Points on a hilly landscape, in no order, each with its height.
A climber steps from a point to whichever of its 2 nearest points has the largest rise for the distance, and stops where none of them is higher. Distance is the straight distance between rows; heights are no part of it.
k_240 height 2.88: [  7  16  16 -13   6  -4   3  -1  -5  -1 -10  18  -2  12 -12   3  11   6
  -8  -3   1  23]
k_750 height 5.80: [ -5  -6  -1   1 -10   0   9  20 -14  -4 -13   2  16   9   5   1   5  -3
 -13  11  -2  13]
k_384 height 2.52: [  5  10   0  -7  -3  -3  -5  -8   8  -6  -2  14 -15   6 -19 -12  12  -6
  -1  12  -7  21]
k_468 height 3.47: [ -3   4  -9  -2  -7   2   3 -14  12 -13   7   0 -20   5 -22 -15  14 -11
   6   6 -13   7]
k_300 height 4.59: [ -5   7  -5  10  -6   7   1 -14   3   0  -3  -6   3  -4  -8 -14 -15  -7
  -5   7 -20   0]
k_645 height 3.31: [ 10  -2  17  -1  -2 -15  -2  -1 -15  12  -7  13  -5   5  14   8  18  -3
 -14   5   1  11]
k_641 height 4.03: [ 19  -4  12   2   2  -8   2 -17 -11  13   8 -10 -10  -1   1  16  -1 -17
   3  -9  15  17]
k_462 height 3.94: [ 14  -9   1  16  -6  -6   0  -4   7  11  10 -14  -8 -12   7  -6 -16 -11
   8   1  -2  13]
k_374 height 4.41: [ 21  -8  13   8   4  -6   2 -13  -3  14  19  -3 -17  -8   5   5  -5  -7
   7  -7  13  19]
k_868 height 4.39: [  4 -11   3 -11   6 -14   6  15  -8  -6 -12  13   2  11  -3  13  14   4
 -11  -3   8   5]
k_549 height 3.72: [-10   8   0  -6   7  15   8   3  -6 -13  -1   9  13  -1  -6  -8   5   4
  -5   3 -13  -1]
k_487 height 4.27: [ -6  13   6  -8  12  -2   2   1  11 -15  13   7  -3   0 -23  -9  29  -6
   4   0  -8   0]
k_794 height 3.82: [  1  -9  -7 -12   8  -8  -6   9  -1  -1 -17  21  -4  11   6   8  10  12
 -10   0   7 -12]
k_930 height 6.95: [  4 -10  -3  -3  -2   1  -2   1 -15   5 -24   8  18   6   6   9 -10  -1
  -8   5  11   2]
k_974 height 3.60: [  9  -2  15  27 -13  -7   7  13   1  10   0 -16   4   2   2  -6 -17  -3
  -5  10  -6  12]
k_123 height 4.31: [-10   8 -10  -3  -1  14   2 -15   3  -9   0  -2   0   1 -11 -15  -7  -5
   1   3 -21  -3]
k_424 height 2.26: [  3   1  -5  -9   9   0  -5  -8  21  -8   1   4 -11 -14 -18 -23  10   0
  14   9  -7  -3]
k_883 height 2.94: [ -1   8  11   5  11  16   9  14   5   1 -13  10  20 -10 -14 -13   2   8
  -2  21 -12   0]
k_329 height 2.10: [  8  -9  -3   7   6   2  -6   4  10   6  -5  -6   5 -12 -19 -13 -10  -3
  22  14  -4   5]
k_459 height 6.44: [  8  -7  -1   0  -8  -6  -9  -3 -14  11 -17   2   5   1  11   7 -12  -3
  -4   2  18   6]
k_615 height 4.80: [  0  13  10  -3   3   0  16  -9  -6  -5   5  -3  -1   1  -4  -3  -4   4
  -5 -16  -2   5]
k_820 height 2.93: [  4 -11 -12   9  -6   1  -9  25  10   0   2 -15   3   2  -2   3 -18   2
  13   9   6   5]
k_73 height 5.93: [-12 -13 -16  -3   6   3   1  22   5  -4  -6  -3  11  -2   6   4   6  10
   6   6   3 -24]
k_838 height 5.31: [  1   9   5  -9  12   6  10  -4  -3  -9   8  -1   5   2 -11   2  -7   8
   4 -22   5   2]
k_451 height 6.57: [ -5  -2   8  19 -14  -2   4  18   0  12  -3  -4   6   0  24  -6   0   9
  -9  12   0  -2]
k_201 height 5.48: [  7   8  12  -1   0   3   0 -26 -10   9  -4   7  -8   0   1  -9   2  -9
  -5   1  -7  11]
k_496 height 1.98: [ -5  -3  -3   6   4  11   1  -1  -8   0  -1 -10  22  -3 -16  -1 -11  -5
  17   9  -4 -11]
k_397 height 2.84: [  6   3  -3  -1  -2  -4   3  -2  -1  -3  -6  -1  -7   5  -9 -12  -6  -6
   5   0  -1  15]
k_613 height 3.50: [  7  -6   8   3  -6 -13  -4   0 -16   9 -14   9   4   4  26   6  10  -9
 -16   8   3   0]
k_91 height 1.63: [-11   6 -11 -16   2  11 -13   9  17  -6  -9  21  -4   0   2 -12   7  15
  -4   7  -3 -11]
k_30 height 5.74: [ -1   2  -5  -7  -7   5  -9   4   2   9 -21  13   2   2   6  -8 -10  13
  -6   9   8   0]
k_878 height 4.01: [ -8  14   0  -9  -2  12   0  -7  -1 -13  -3   7  -2   4  -3 -11   5  -1
  -8   4 -18   2]
k_438 height 4.36: [  7 -13   9  15   3  -7 -15 -18 -14  11   6   3  11  -8  13   0  -6  -7
   9  -6  12   9]
k_589 height 5.11: [  0 -10 -13  -7   8   3   0  16   2  -3   7  -8   9   0   6  21 -11  14
   4 -10  14 -11]
k_479 height 3.75: [ 10  -4  -4   0  -4  -2  -1  -9  13   3  17  -7 -29  -4  -1   4   1  -6
   8  -8   7   4]
k_473 height 4.11: [  7  -3  11  26   1   4  -1   2  10  10  11 -21   3  -2   8   5 -25   9
   0   1  -2  -6]
k_390 height 1.46: [ -7  -1  -3 -10  10  -2   2   2  -2 -13  15 -11   4  -2 -14  11  22 -12
  14  -5  -2 -15]
k_146 height 6.23: [ -8   0 -11   1 -10  13   6  12  -3  -3 -15   6  15   6   9   0   6   1
 -19  18 -11   3]
k_822 height 6.03: [  3   0   0   3 -10   2  -7  -1  -5  13 -17   5   4  -1   4  -7 -17   1
  -2   7   7   5]
k_87 height 3.78: [  4   3   6   1  -7  -4  18  16 -11  -3   0 -10   7   6   6   9 -10   2
  -7  -9   5  13]
k_167 height 4.12: [  3   3   6  -7   4  -2  13   9 -15  -3 -10   3  14   7   1   3  -2   7
  -6  -6   7  12]
k_756 height 6.39: [ -4  -9  -1  21 -11  -7  -8  13  -2   6   4 -15   4  -4  26  13  -6   3
  -1   8   7 -12]
k_330 height 5.82: [ -4  -9  -6  19 -14  -3 -14  -2  -1   8   5 -17   2  -9  14   1 -12 -10
   8   5   3 -11]
k_227 height 2.99: [ 11 -11 -14   1   4   1  10 -10  13 -11  12 -13  -8  -5 -24 -12  -5  -8
   9  -4  -3  10]
k_412 height 2.95: [ -9   8   1   0  -2   9  12  11   6   0 -10  12   8   3   5  -9  -7  19
 -15  -1   0  -2]
k_845 height 3.59: [ -1  11   5  -8   4  -5   1  -8   2   3   5   9 -11   6 -31  11  12   6
   0  -9   4  18]
k_886 height 2.81: [  4  10   8 -11  19   9   2  -7  -2   4 -11  11  12 -12 -15  -6  -7  10
  11   1   3  -3]
k_588 height 5.76: [ -5   3  -2  -8  -4  -3   9   5  -9 -12  10  -8  -1   7  -1   2   6  -5
   1 -10  -4   2]
k_427 height 1.28: [  0  -2   6 -10  14  -6   6   5  -7  -9  -1  -6   3  -4 -10  18  26 -14
   6   2   0 -20]
k_320 height 2.75: [ -2   3   7   7   4  15   6  18  12   6 -15  14  17   3  -9 -15  -6  18
  -9  16  -4   6]
k_687 height 1.77: [  6  -4  -5  -5  10   3   1  15  12  -7  19 -11   1 -13  -8   7 -14   0
  16  -7   4   5]
k_139 height 6.38: [ -2  10   5  -4  -5  -5  13   2   1 -14  19 -13 -14   8  -8   5  14 -10
  -3 -17  -5   6]
k_513 height 4.76: [-12   6  -8  -5 -14   4  -8  -8   6  -2   7   2 -17   4  10 -10  14  -6
  -5   4 -12 -16]
k_710 height 4.89: [ -1   4   1   9  -9  -1   2 -13   1   7   0  -6  -5  -6   5 -12  -9  -7
   0   1  -8   3]
k_260 height 3.98: [  5  11  10  -7  15  -4   7  -8   4 -10   9   6  -7   5 -27  -1  12   0
   3 -14   1  16]
k_298 height 6.86: [-13   1 -15  -7  -4   5  -4   4  10  -9   8  -4  -9   3  -1  -9  -4   5
   9  -7  -3 -11]
k_836 height 5.40: [  5   7  10   0   0  -4   9   0   6   2  17 -10 -17  -6   9  -6   1   1
   2 -14  -5   5]
k_356 height 3.67: [  1   2   9 -13  13 -11  -4  -6  -2   7  -1  10  -1   3 -29  16  17   5
   7  -5   7  13]
k_795 height 3.70: [  9 -13   5  14   5 -11  -6   1 -16   4   7 -16   8 -14  26  23  -8  -2
  -2  -4  15   1]
k_661 height 4.54: [  2   3  -8   1  -7   0 -10  -9   7  14  -3  -1 -12  -8   9  -7 -19   8
   8  -2   9 -12]
k_535 height 3.29: [ -3  -6  -4   6  -3   0  11  37   9 -11  10 -17  14   3  -2  10  -4   6
   7   4   3  -1]
k_702 height 0.93: [  1 -12  -7  14  -9  -3  -6 -19  -1   2  25 -14 -14  -8   9  -4   8 -18
  12  -2   1  -3]
k_272 height 3.76: [  8  -1   2  18 -13  -5  -3   8  -1   9  -3 -13  -2  -6   7  -5 -19  -6
   5   5   0  10]
k_834 height 3.21: [ -4   8   6  -5   8  11  11  14   5   2 -16   5  19 -16  -5  -3  11   4
  -3  19  -4 -13]
k_80 height 3.07: [ -2  -4  17  34   1   4   3   3  -9  10   7 -18  18   1  17  12  -7  10
  -7   3  11  -8]
k_550 height 1.94: [  4  -3   1   5  12   6   5  24  16  -5  17 -11  10 -14 -11   5 -14   9
  12  -3   0  -7]
k_105 height 5.49: [ -3   2  -4  -8  -4   8 -14  -8  -1  10 -17  18  -3   3  17  -2  -4  11
 -13   5   5 -11]
k_556 height 4.65: [ 12  -9 -10   8   4   2  -1  -2  14   6   6 -14  -3  -7 -12   2 -34   1
   9   1   2  11]
k_224 height 2.11: [ -5   1  -6   6   4   5   5  18  19  -8  10  -9   3  -5 -10  -6 -13  13
   7  -9  -7  -5]
k_916 height 5.84: [  1  -2   3  -6   1   0   2   1  -5   5  -6   0  -1   6  10  12  -9  10
  -3 -13  14  -6]
k_266 height 3.68: [ -9   8  -9  -6  -2   4   1  -2  15 -16   6   2 -12   2  -8 -20  13  -7
   0   4 -20   5]
k_981 height 1.91: [  2  11   2 -16   7  -1  -4  11  11  -2 -13  22  -2   0  -4 -15   5  17
  -6   1   5  10]
k_109 height 0.59: [ -3   0   2   5   5   4  -5 -21  -7   9  14  -9   0  -7  19   9 -11   6
   5 -17  11 -17]
k_585 height 6.63: [ -3   6   1  -7   0  15  -4 -22 -14   4 -12   5  11   4   6   2 -12   1
 -11  -3   0 -10]
k_907 height 7.41: [-20   2 -17  -1 -15   8  -8   4   7  -8   1  -2  -7   3   2 -11  -5  -3
   2   8 -12 -18]
k_815 height 3.91: [  1   4   5 -14   6  -2   2  -7 -12  -2  -7   9   1  12  -7  13   7   1
  -5  -8   3   4]
k_934 height 3.83: [ -5 -10 -14  -7   3  -5   4  12  -6  -8  -6   4   4   7   4  13   6   2
  -2  -3   6 -13]
k_983 height 5.57: [  4   0  15   7  -1  -6  -3  -2 -11   5   5   8   1  -2  17 -12  12  -3
   0   0  -6  13]
k_958 height 5.47: [ -2 -10   2  29  -9  -2 -20 -12   8  15   4 -11   5 -16   9  -3 -19  -1
   9   7   6  -8]
k_148 height 2.86: [  3  11  10 -10  15   0   2   0  12  -3   4   4  -3 -14 -17  -9  13  -1
  10  -4   3  -5]
k_137 height 3.24: [  5  -5  -9   0   2  -4   9 -17  15 -12   6  -5 -18   1 -25 -19   6  -4
   1   0 -11  13]
k_662 height 6.34: [  5  -1   6   0   0  -7   0  -5  -6   7   5  -1  -7   1  18  12   4   6
  -1 -14   6  -7]
k_683 height 1.42: [ -6   1  -6  -1 -16   3  -8  -5 -14  -2  -7  -5  13   3   1   0  -4 -18
  -4  10  -4   3]
k_962 height 1.95: [  6  -8   0  11   7   0   0   3   7   1 -13  -7  13  -2 -21 -15 -16  -3
  13  14 -13  12]
k_718 height 5.85: [ -2  11   5   1  -4  -3  17  -6   7 -14  16 -12 -17   1  -6 -12   9  -9
  -2 -11 -14  11]
k_879 height 6.02: [  4  11   3  -9   3  12  -6 -25 -11   3 -11  14   0   3  -3  -6  -7  -2
  -7  -2  -4   3]
k_60 height 6.65: [-10   9   1 -15   4   6  -3 -17  -1   0   0  10  -9  12  -6  11   8  11
  -9 -14  -3 -18]
k_306 height 5.20: [  4  -2   7  10  -8  -8  -5  -9  -4   8   7   1  -6  -7   9 -16   3 -12
   5   4  -6  10]
k_31 height 4.69: [ -5  13   9 -10   8   0  -1  -7   1 -12   6  13  -2   9 -19   1  22   1
  -1   0 -10   6]
k_435 height 2.29: [ 12   1   5   2  14   3   4  -1   5   9 -14  -3  13 -18 -16  -9 -14  -1
  20  10  -2   2]
k_477 height 3.44: [ -1   1   2 -17  18   1  -9  -5   2  -1  -3  12  -2   1 -11   4   7  12
   7  -9  10  -9]
k_89 height 5.51: [ -9 -12 -13   1   9   4   3  19  -3  -5   2 -10  18  -1   6  16  -3  12
   5  -1   9 -18]
k_655 height 3.93: [-10  13  -1  -9   4   4   1   6  12 -20   9   8  -2  -2 -11 -16  18   2
  -1   1 -14  -1]
k_217 height 5.12: [ -5  12   5 -10   1   2   4   8  -1 -20   3  13  -3  10 -10  -3  27  -5
 -12   3 -14  12]
k_918 height 2.33: [ -8   0   3  19 -16  14  -7  -9  -2  -2  -4 -10  16   6  -6  -5 -17 -10
 -10  14 -11  -9]
k_155 height 4.78: [  1   0   6 -10  11 -12   9  19  -3 -12  -1   8   9   8  -4  10  22   5
  -4  -7   6   4]
k_40 height 1.80: [ -2  11   4 -10   2  -2   2  12  14   0  -4  10 -12   2   1 -10  -3  15
  -6 -12   5   5]
k_984 height 4.92: [ -2   2   4   1   0  -1   8 -11 -17   4 -13  16   5  10  17  19  13  -3
 -28   0  -3 -10]
k_257 height 3.69: [ 12  -8   0   1  -5 -11  -6  -9 -13   5   4 -13  -4   2   7  23  -5 -18
   2  -7  16   8]
k_508 height 1.64: [ -2   1  -3  -4 -11   0 -12 -24  -6   4   3   0 -11   4  -1  -4   8 -20
  -1   7  -7  -2]
k_387 height 5.27: [ -8   7   4  -2  -3  11  19   0 -11  -2 -10   8  12   7  16   6  16  -1
 -31   3 -13   0]
k_688 height 2.50: [ -3   3  -1  13 -13   6  -8 -19  -9   4  -7  -7  16  -4  -2  -6 -19 -11
  -1   5  -5  -9]
k_650 height 4.34: [ 10  -6   1  19  -3   1   2  -3  14   8  16 -23  -5 -10   0   7 -30  -2
   4  -1  -4   3]
k_799 height 4.02: [  5 -11   7  20   0  -9 -10  -9 -15   6   9 -12  12 -11  18  11  -8  -9
  10   0  12   8]
k_609 height 2.92: [ -4  -4   3  23  -3   3   6   6  -4   7   6 -22  13   4  15  20 -14  14
 -11   1  13 -15]
k_449 height 4.79: [  1  -2   0   7  -4   1 -14 -21   0  16   0   1  -4 -11  11 -11 -14  -4
  10  -1   6  -4]
k_538 height 4.90: [ -5   4  -1  -4   4  12  17  -2 -17  -7 -11  10  23  10   5   8   7   2
 -24   3  -7   4]
k_522 height 3.05: [  7  -5 -12   2  -3  -1  -1 -10  -4  -4   9 -13  -3   0  -8   2  -9 -15
  11  -3   6  12]
k_941 height 4.73: [  6  -1  12  12  -1  -2 -10 -17 -16  17  -5  -1  10 -10  12   2 -17   0
   4  -4  13   2]
k_196 height 4.98: [  5  -7  -9   8   8   7  -2  -3   4   1   4 -13   9   0 -14   3 -28  -1
  15  -2   1   2]
k_618 height 2.19: [  2  11   8 -11   7  -5  -9   7  10  -7  -5  16  -5  -9 -11 -13  19   1
   9  16  -2   5]
k_297 height 3.51: [  4  -2  -4  -7   2  -2  -4  -6  13  -1  12   1 -20   3 -17   2   5  -1
   9  -7   9   9]
k_937 height 5.90: [ -7  11   2  -8  -7  -1   7  22  10 -15  -3  12  -2   4   1 -15  12   7
 -15   1  -9  10]
k_309 height 5.13: [  5  -4   4  17  -2   1 -11 -18   1  17   0 -12   6 -12   5  -1 -25  -1
   5  -4   7  -2]
k_945 height 2.36: [  7  -1  -7  -9  13   4  -6  -9   7   0   1   4  -4  -2  -9   3 -17  10
  15 -14  15  -2]
k_20 height 3.48: [ -6   0  -2  -6   5  12   5  12  -2  -9  -9   8  16  -4  -3  -6  11   1
  -1  17 -10  -4]
k_279 height 3.43: [  7   3  16  20 -11  -3  10  11 -11  10  -5 -10  13   1   8   0 -10  -4
 -10   6   1  15]
k_835 height 6.22: [ -8   9   6  -7 -13   1  10  18   2  -2  -6  11  -7   3  16  -8  11   9
 -18   2  -4   5]
k_957 height 5.42: [ 1  0  1 -6 -9 -6  9 17 -9 -8 -6  1  0 10  4  0  8 -4 -7  4  1 14]
k_110 height 6.91: [ -3  -7   1   1  -4 -11   7  13   2  10 -11  18 -10   3  30   5  14  12
 -18   4   5 -12]
k_35 height 5.30: [  4  -2   0 -12  13  -1   4   3  -4  -6  -1   1   8   4   0  21  -6  11
   0 -19  15  -5]
k_766 height 1.76: [ -7   5 -11 -12  -8   6 -16 -19   4  -2   0   2 -16   9  -8  -6   9 -10
   2   8 -11  -5]
k_314 height 3.15: [ -1  -7  -1   8   4  -1   9   3 -10   7   0 -14   7   0  19  22 -11  11
  -8 -10  13 -11]
k_86 height 3.12: [-14  10  -2  -9   7   9   6  13   9 -10  -1  15   7   1   0  -8   4  20
 -10  -9   2  -7]
k_291 height 5.99: [  0   8   9   2  -7   3   5   2 -10   6  -3   5   3  -2  16  -7   6   0
 -12   2 -10   7]
k_267 height 4.35: [  0  -2 -15  -8  -7   1 -15  -9  14   7   2  -4 -21   0   9  -4 -11   2
  10  -6   9 -11]
k_242 height 6.12: [ -3  -8  -9  16 -18  -6 -11  14   3   7  -5 -14  -1  -3  17   5 -12  -4
   2  10   7  -8]
k_241 height 3.66: [ -4  -5  -5 -16   7   0  -9   4   1   0 -11  13  -5   6   0   4   5   9
   2  -2   9  -9]
k_17 height 5.55: [ -5   8   4 -13   4  -2  -4  20  10 -13  -3  18   0   4  -2  -9  28   5
 -12   6  -7   6]
k_762 height 2.69: [  4   9   2  -1  -9  -3   4 -10   3  -2  -4   3 -17   0  -6 -18   3 -11
  -1   8 -12  19]
k_563 height 3.22: [ 11  -6  -6  -2  11   0   4  -9   8 -11  15  -4 -11  -3 -28  -4   6  -9
  13  -6   5   9]
k_950 height 3.23: [  4  -6 -11  -4  -5  -2   0   9  -1 -12   6 -11  -6   3  -4   7  -3 -13
  13  -1   5   8]
k_870 height 2.03: [  2   5   4 -16  10   7  -5   9   7  -4 -11  19   3  -6  -3 -12  15  11
  -2  13   0   2]
k_296 height 4.50: [  1   6   8  -4   0   4  19  -2 -23  -2 -11   3  21   9   2   7  -2   0
 -18  -4   1   8]
k_85 height 6.56: [ -2  -1   1 -10  -7  -9   8  14   4   1 -14  13  -8  10  18   5  13   7
 -24   2   2  -1]
k_116 height 3.58: [  3   6   8 -11  10   4   2  -2 -11  -7  -6  10   8   3 -14  -1   5  -1
   4  -2   0   9]
k_591 height 2.85: [  1  -5 -14   1  -7   0  -9 -10 -12  -4  -1 -14   8   0  -5   7 -16 -19
  12   0  11   3]
k_232 height 4.28: [  2  -7  -1  -9  10  -6  -5 -10 -12   3  -7   8  -1  16  -9  24   0   6
   1 -13  10  -5]
k_205 height 2.27: [ -7   5  -5   0   1   4   7  11  18 -13   4  -3  -3  -2 -13 -20  -4   7
   5  -6 -19   2]
k_595 height 3.10: [  7   9  18  -9  -2 -11   2  -2  -7  10  -7  14 -12  10   0   5  18   3
 -15   2  -2  17]
k_699 height 1.79: [  5  -2   1  16  -7  -4  -1   0   7   2  -9 -10   7   3 -17 -16 -16 -12
  -2  15 -20  12]
k_568 height 4.18: [ 11  -2  11 -11  12 -11   1   5  -6   0   0   4   1  11 -19  21  13   3
   4 -12  14  16]
k_771 height 1.53: [ -5   0  -7  -4 -13   2 -15 -12 -10  -5  -8   4  -2   6   0  -2   6 -22
  -3  16  -7   5]
k_79 height 4.06: [  1  -6  -2 -12   9 -16  -6  12   0  -2 -11  22  -2   9  -9  16  20   7
  -8   1   4  -3]
k_28 height 3.13: [  1   5   8 -11  18   7   2  -1   4  -2   3   3   8 -12 -12  -3   5   7
  11  -9   7  -8]
k_901 height 3.73: [  1  -4  13  11  -5  -8   1  -5 -21   8  -6   0  16  -1  19   4   3  -6
  -9   1   4   3]
k_666 height 5.83: [  6   2  12  -2  -4  -9   2  -5  -2  10  11   1 -18   0  10   2  10   4
   3 -11   2   4]
k_922 height 6.36: [-12  -4 -18  -8   0   6  -8  10   9  -9   2   1   3  -1   1  -1   4   4
  10   3   2 -22]
k_963 height 3.28: [  7   1   5  -7  11   0   2  -2 -13  -5  -8   3   9  -5 -14  -5   8 -11
  15  10   0  12]
k_163 height 6.98: [-12   2 -16  -5 -16  14 -13  -2   0  -6  -5   2  -2   3   4 -12   2  -6
  -1  14 -15  -6]
k_166 height 3.56: [  2  -2  -9   8  -7   0   8   1  17  -6  24 -20 -16  -9   5   0 -15  -4
   6  -8  -7   0]
k_187 height 7.27: [ -6  -9  -5   8  -8  -9  12  13  -5   6 -14   8  -1   2  30   6  13   1
 -21   8   0  -4]
k_587 height 4.40: [ -2  14   5 -11   7   1   6 -14   2  -4   4   5 -10   6 -14  -7   1   4
  -3 -13  -3   7]
k_404 height 5.61: [ -9   9   4   8 -10   9  12   2 -10   4  -4   2  14   1  22  -4   8   3
 -24   9 -14  -1]
k_861 height 6.30: [  0   0  11  26 -11  -2  -1  12  11  13   1  -8   0   1  12 -12 -13   5
  -3  12  -4  -6]
k_179 height 3.54: [-11   0  -9  -9   4   4  10  15   1 -13   6  -1   8   3   2   6   7  12
  -1  -9   3 -13]
k_448 height 3.42: [ 11  -8   8   7   8 -11   6   4 -15   7   9  -9   5  -5  25  25  -3   8
  -7 -13  12  -3]
k_180 height 2.53: [  7   2   2  -2  20   4   4 -14   6   3 -10   2  10 -11 -22 -15 -15   8
  13   0  -3   4]
k_714 height 4.33: [ -4  -2  -1  18  -8  -4  -2  -4  17   8  11  -6 -10 -12  10 -23  -4   2
   6   3 -18  -3]
k_509 height 3.95: [  2  -3  -4   4  -4  -1  -5  -9  15   9  22  -7 -26  -8  13  -3   2   0
  10  -4   4  -8]
k_244 height 5.98: [-12   4   3  -8  -4   0  -6 -17  -1   7   6   7 -17   9   3  13  19   5
 -11  -8 -12 -18]
k_177 height 6.90: [ -5 -12  -1  15 -11 -12   9  23  -3   8  -6  -3   2   0  27   5   8   6
 -11   7   3  -4]
k_410 height 2.02: [ -2   7  -2 -15   6   2 -16  -8   9  -5  -2  18  -6   5 -13  -5  15   1
   6  13  -4   0]
k_726 height 1.78: [ -7  -6  -8  -1   1   6   0   8 -10  -9   6 -11  11  -1  -9  -1   4 -11
  18   5  -5 -10]
k_807 height 1.12: [ -3  -7  -4  12 -16  -5  -9 -20 -13  -1   6 -13   4  -7   7   2   1 -26
   6   1   1  -2]
k_939 height 2.67: [  5  -1 -11  -8  -3  -3  -8   2   9   5  -5   3 -12  -1  -3  -7 -12   4
  11   2   9   6]
k_174 height 1.89: [ -6   8  -6 -15   2   5 -12 -23   7   0   1  14 -15   9 -18  -1   8   0
   1   3  -3  -1]
k_263 height 0.83: [ -3 -13  -4  11  -3  -3 -15 -16  -3   4  24 -13  -7  -8  17  11   3 -12
  12  -8   8 -10]
k_311 height 1.11: [ -6  -2   5 -12  18  -5   8   8  -3 -10  -1  10   7   1  -6  13  29  -3
  -4  -2  -1 -21]
k_481 height 2.68: [ -3  -5  -8   9 -13   2 -14 -13  -7   6  -6 -14  11  -2  -1   5 -22 -12
   4   5   8  -2]
k_138 height 5.29: [ 12   3  14  -6  -1 -11   3  -8   2  17   7   2 -21   4  -4  14   3   1
   1 -12  12  14]
k_122 height 2.43: [  0   2  -5  -3   8  -2   2   8  22 -10   5   2  -4 -14 -15 -19   3   3
  12   0  -9   0]
k_407 height 5.25: [ -5  -1  -3  -6  -4   3   1  -7  -8   7 -14  14   2   5  18   5   4   4
 -19   2   1 -13]
k_94 height 4.74: [  7  -4   8 -14  18  -7  -1   2  -7   3  -1  11   3   7 -11  25   4  12
   1 -17  14  -1]
k_769 height 6.88: [  2  -4   1   8  -6  -6  -1   7  -8   7   7 -10  -3  -5  22   6  -3   5
   2  -6   6  -5]
k_331 height 3.53: [  2   1   3   8  -3   1  15  28   5  -5   2 -14   5   4  -1   4  -9   4
  -1  -5  -1  10]
k_326 height 2.83: [ -9   1   1   6  -5  12   5  21  16   6 -15   8   9  11   1  -8  -8  24
 -13  13   2  -1]
k_206 height 2.76: [  7  -8   0   2   4  -1   2  24   4  -1  -3  -6  13  -3  -7   0 -10   2
  14   8   3   9]
k_151 height 5.45: [  4   5  -1   2   0  -4  16  -3  17  -8  15  -9 -18  -6  -6 -14  -1   1
  -2 -17 -11   7]
k_626 height 4.58: [  1  -4  -6  -2   3   1  -2 -10 -20  -4 -14  18  -1  19   3  22  16  -5
 -20   0  -8 -12]
k_211 height 4.17: [ -2   0  -9  -3 -11   1  -9 -13  16  10   6   0 -28  -2   1 -10   0  -5
   8  -1   1  -9]
k_507 height 3.25: [  3  -2  22  29  -4   0  13  11  -6  12   0 -13  18   8  14   4 -11   8
 -13   8   7   3]
k_744 height 4.14: [  6  -7   2  23  -5  -9  -3   5   8  10  12  -8  -7 -11  12 -16  -5  -1
   9   2 -11  12]
k_490 height 2.35: [  6   4  -1  -8   8  -6  -5  -5  15  -5   0  12 -10  -6 -21 -18  18  -5
  12  16  -5  12]
k_856 height 4.81: [ 14  -2   9   5  -1  -5  -3 -22   0  18  15   0 -21  -2  -5   5   4  -3
   8  -9   8   8]
k_537 height 3.74: [  3  -1  -2  12   1   1   1  -2  12   5  24 -14 -14 -14  14   0 -12   3
   9  -9  -2  -7]
k_569 height 4.07: [ -1   1  10   6  -3   3   8 -12 -24   6 -12   1  21  -1  10  11  -5  -6
 -20   2   4   1]
k_303 height 4.52: [ -9   2  -5   8 -13   1  -8  -3   4   5   9  -1 -13  -5  16 -15   4   0
   4   5 -14 -10]
k_418 height 5.06: [ 12   9  18  -2   7  -4   4 -22  -1  15  -3  11 -13  -2  -3 -11  -3   3
  -2  -7   0  13]
k_802 height 3.46: [  7 -11 -12  -4  -9 -10  -8   1  -5   1  -2 -10  -5   6   8  12  -4 -13
   7  -2  12   1]
k_198 height 4.05: [  0 -14 -13  -7  -1 -10  -4   9 -11  -8  -9   5  -4  12   0  15  13  -9
  -2   2   0  -8]
k_247 height 2.17: [ -4  -5  -2  13  -4  14  -7  -3  -7   0  -8  -6  25   7 -12   0 -20  -3
   1  12  -1  -8]
k_118 height 5.50: [ -7   1  -7  -9  -2  -4  -2 -12  -5   2   4   0 -15  10   6  16   8  -1
  -3  -7  -2 -22]
k_897 height 4.32: [ -5  -6  -9  -4  -2  -9  -5  -3 -12  -9 -10  13  -4  17  -3  18  17 -14
 -14   5 -11  -7]
k_949 height 2.59: [ 3 -4 -7 -7  5 -1 -4 20  9 -4 -2  0 -2 -2 -2 -1 -6  5 14 -2 10  8]
k_8 height 3.30: [-16   3  -4  -7   2   3   9  28  12 -14   5   5   7  -2   2  -6  10  15
  -8  -8  -1 -11]
k_270 height 5.09: [ -9   3   2  -3  -7  -2   0  -8  -3   1  13  -3 -15   3  16   1  14  -4
  -2  -9  -7 -19]
k_43 height 6.60: [-12   4 -11   0 -12   9  -4   9  -2  -8  -8   4   6   5   1 -10   6  -5
  -9  18 -17   2]
k_135 height 7.46: [ -7  13   4 -12   4  14   3 -20  -8   1  -7  14   1   8   6   4   2  10
 -15 -10  -5 -13]
k_773 height 0.71: [ -5  -8   0  13   2  -3 -10 -14 -12   2  14 -11   7  -6  23  12  -3  -2
   4  -8   7 -17]
k_280 height 3.04: [  9  -2  -1  -2   7  -2  -2  -7  -4  -4  -7  -1   6  -3 -16 -10  -9 -11
  14   6  -1  19]
k_231 height 1.02: [  3 -10  -6  18 -12  -4 -11 -18   1   3  12 -13  -6 -12   6 -11  -4 -22
  11   3  -2  -2]
k_441 height 2.62: [  0   7  -2  -6  15  -4   1   3  21 -11  15   5 -11  -6 -18 -11  10   2
   8  -9   1   1]
k_805 height 3.09: [  1 -14 -12   1   2   1  -4  30   9  -5   7 -13   7  -4   2  10  -5   3
  16   5   7  -6]
k_961 height 2.54: [ 10  -1  -6  -3   5   1  -3 -13  11   7  -6   5 -10  -4 -13 -10 -20   5
  11  -4   9   9]
k_50 height 7.71: [ -3  -5  -3  -5  10   8   3   3 -15   0 -16   9  22   6  -2   7  -4   7
  -3   2   8  -7]
k_830 height 5.97: [  1   3  -4  -5  11   9  10   0   0  -6  13  -8   3  -4  -3  13 -18   7
   7 -17   5  -2]
k_601 height 1.27: [ -5  -3   3   7 -12  -2  -5 -14 -20   2  -5  -9  17  -6   9   2  -2 -21
  -6   3   1  -8]
k_639 height 5.41: [  3  -3  -7   3   7   5   5   6   0  -1   4 -12  12  -2  -5  10 -22   8
  10  -8  10   2]
k_997 height 1.71: [ -5   5  -4 -16  -1   2  -8  10  18   1  -6  16 -16   0   5  -8   0  18
  -3  -3   7  -7]
k_246 height 1.62: [ -7  -2  -6 -11   4  -1  -2   8   0 -13   5  -7   4  -3  -9  -1  21 -12
  16   8  -6 -14]
k_413 height 5.24: [  4  -3   2 -11   1  -6   7  19  -4 -13   3  -2   2   6  -3   7   8  -1
   2  -5   5   9]

For each start below, name the point where the climber stops.
k_80 -> k_135
k_427 -> k_769
k_773 -> k_490
k_384 -> k_769
k_326 -> k_50
k_949 -> k_291
k_883 -> k_291
k_266 -> k_187
k_477 -> k_907

Call two points neighbours if one is among the 2 nearest of the other. Go from one point of each pair to the other, from neighbour to neighbour, staying as high as possible. Name the lowest point that can't be avoided.
k_139, k_187 -> k_845
k_291, k_50 -> k_167
k_50, k_939 -> k_949
k_135, k_187 -> k_473
k_139, k_769 -> k_836
k_769, k_907 -> k_413
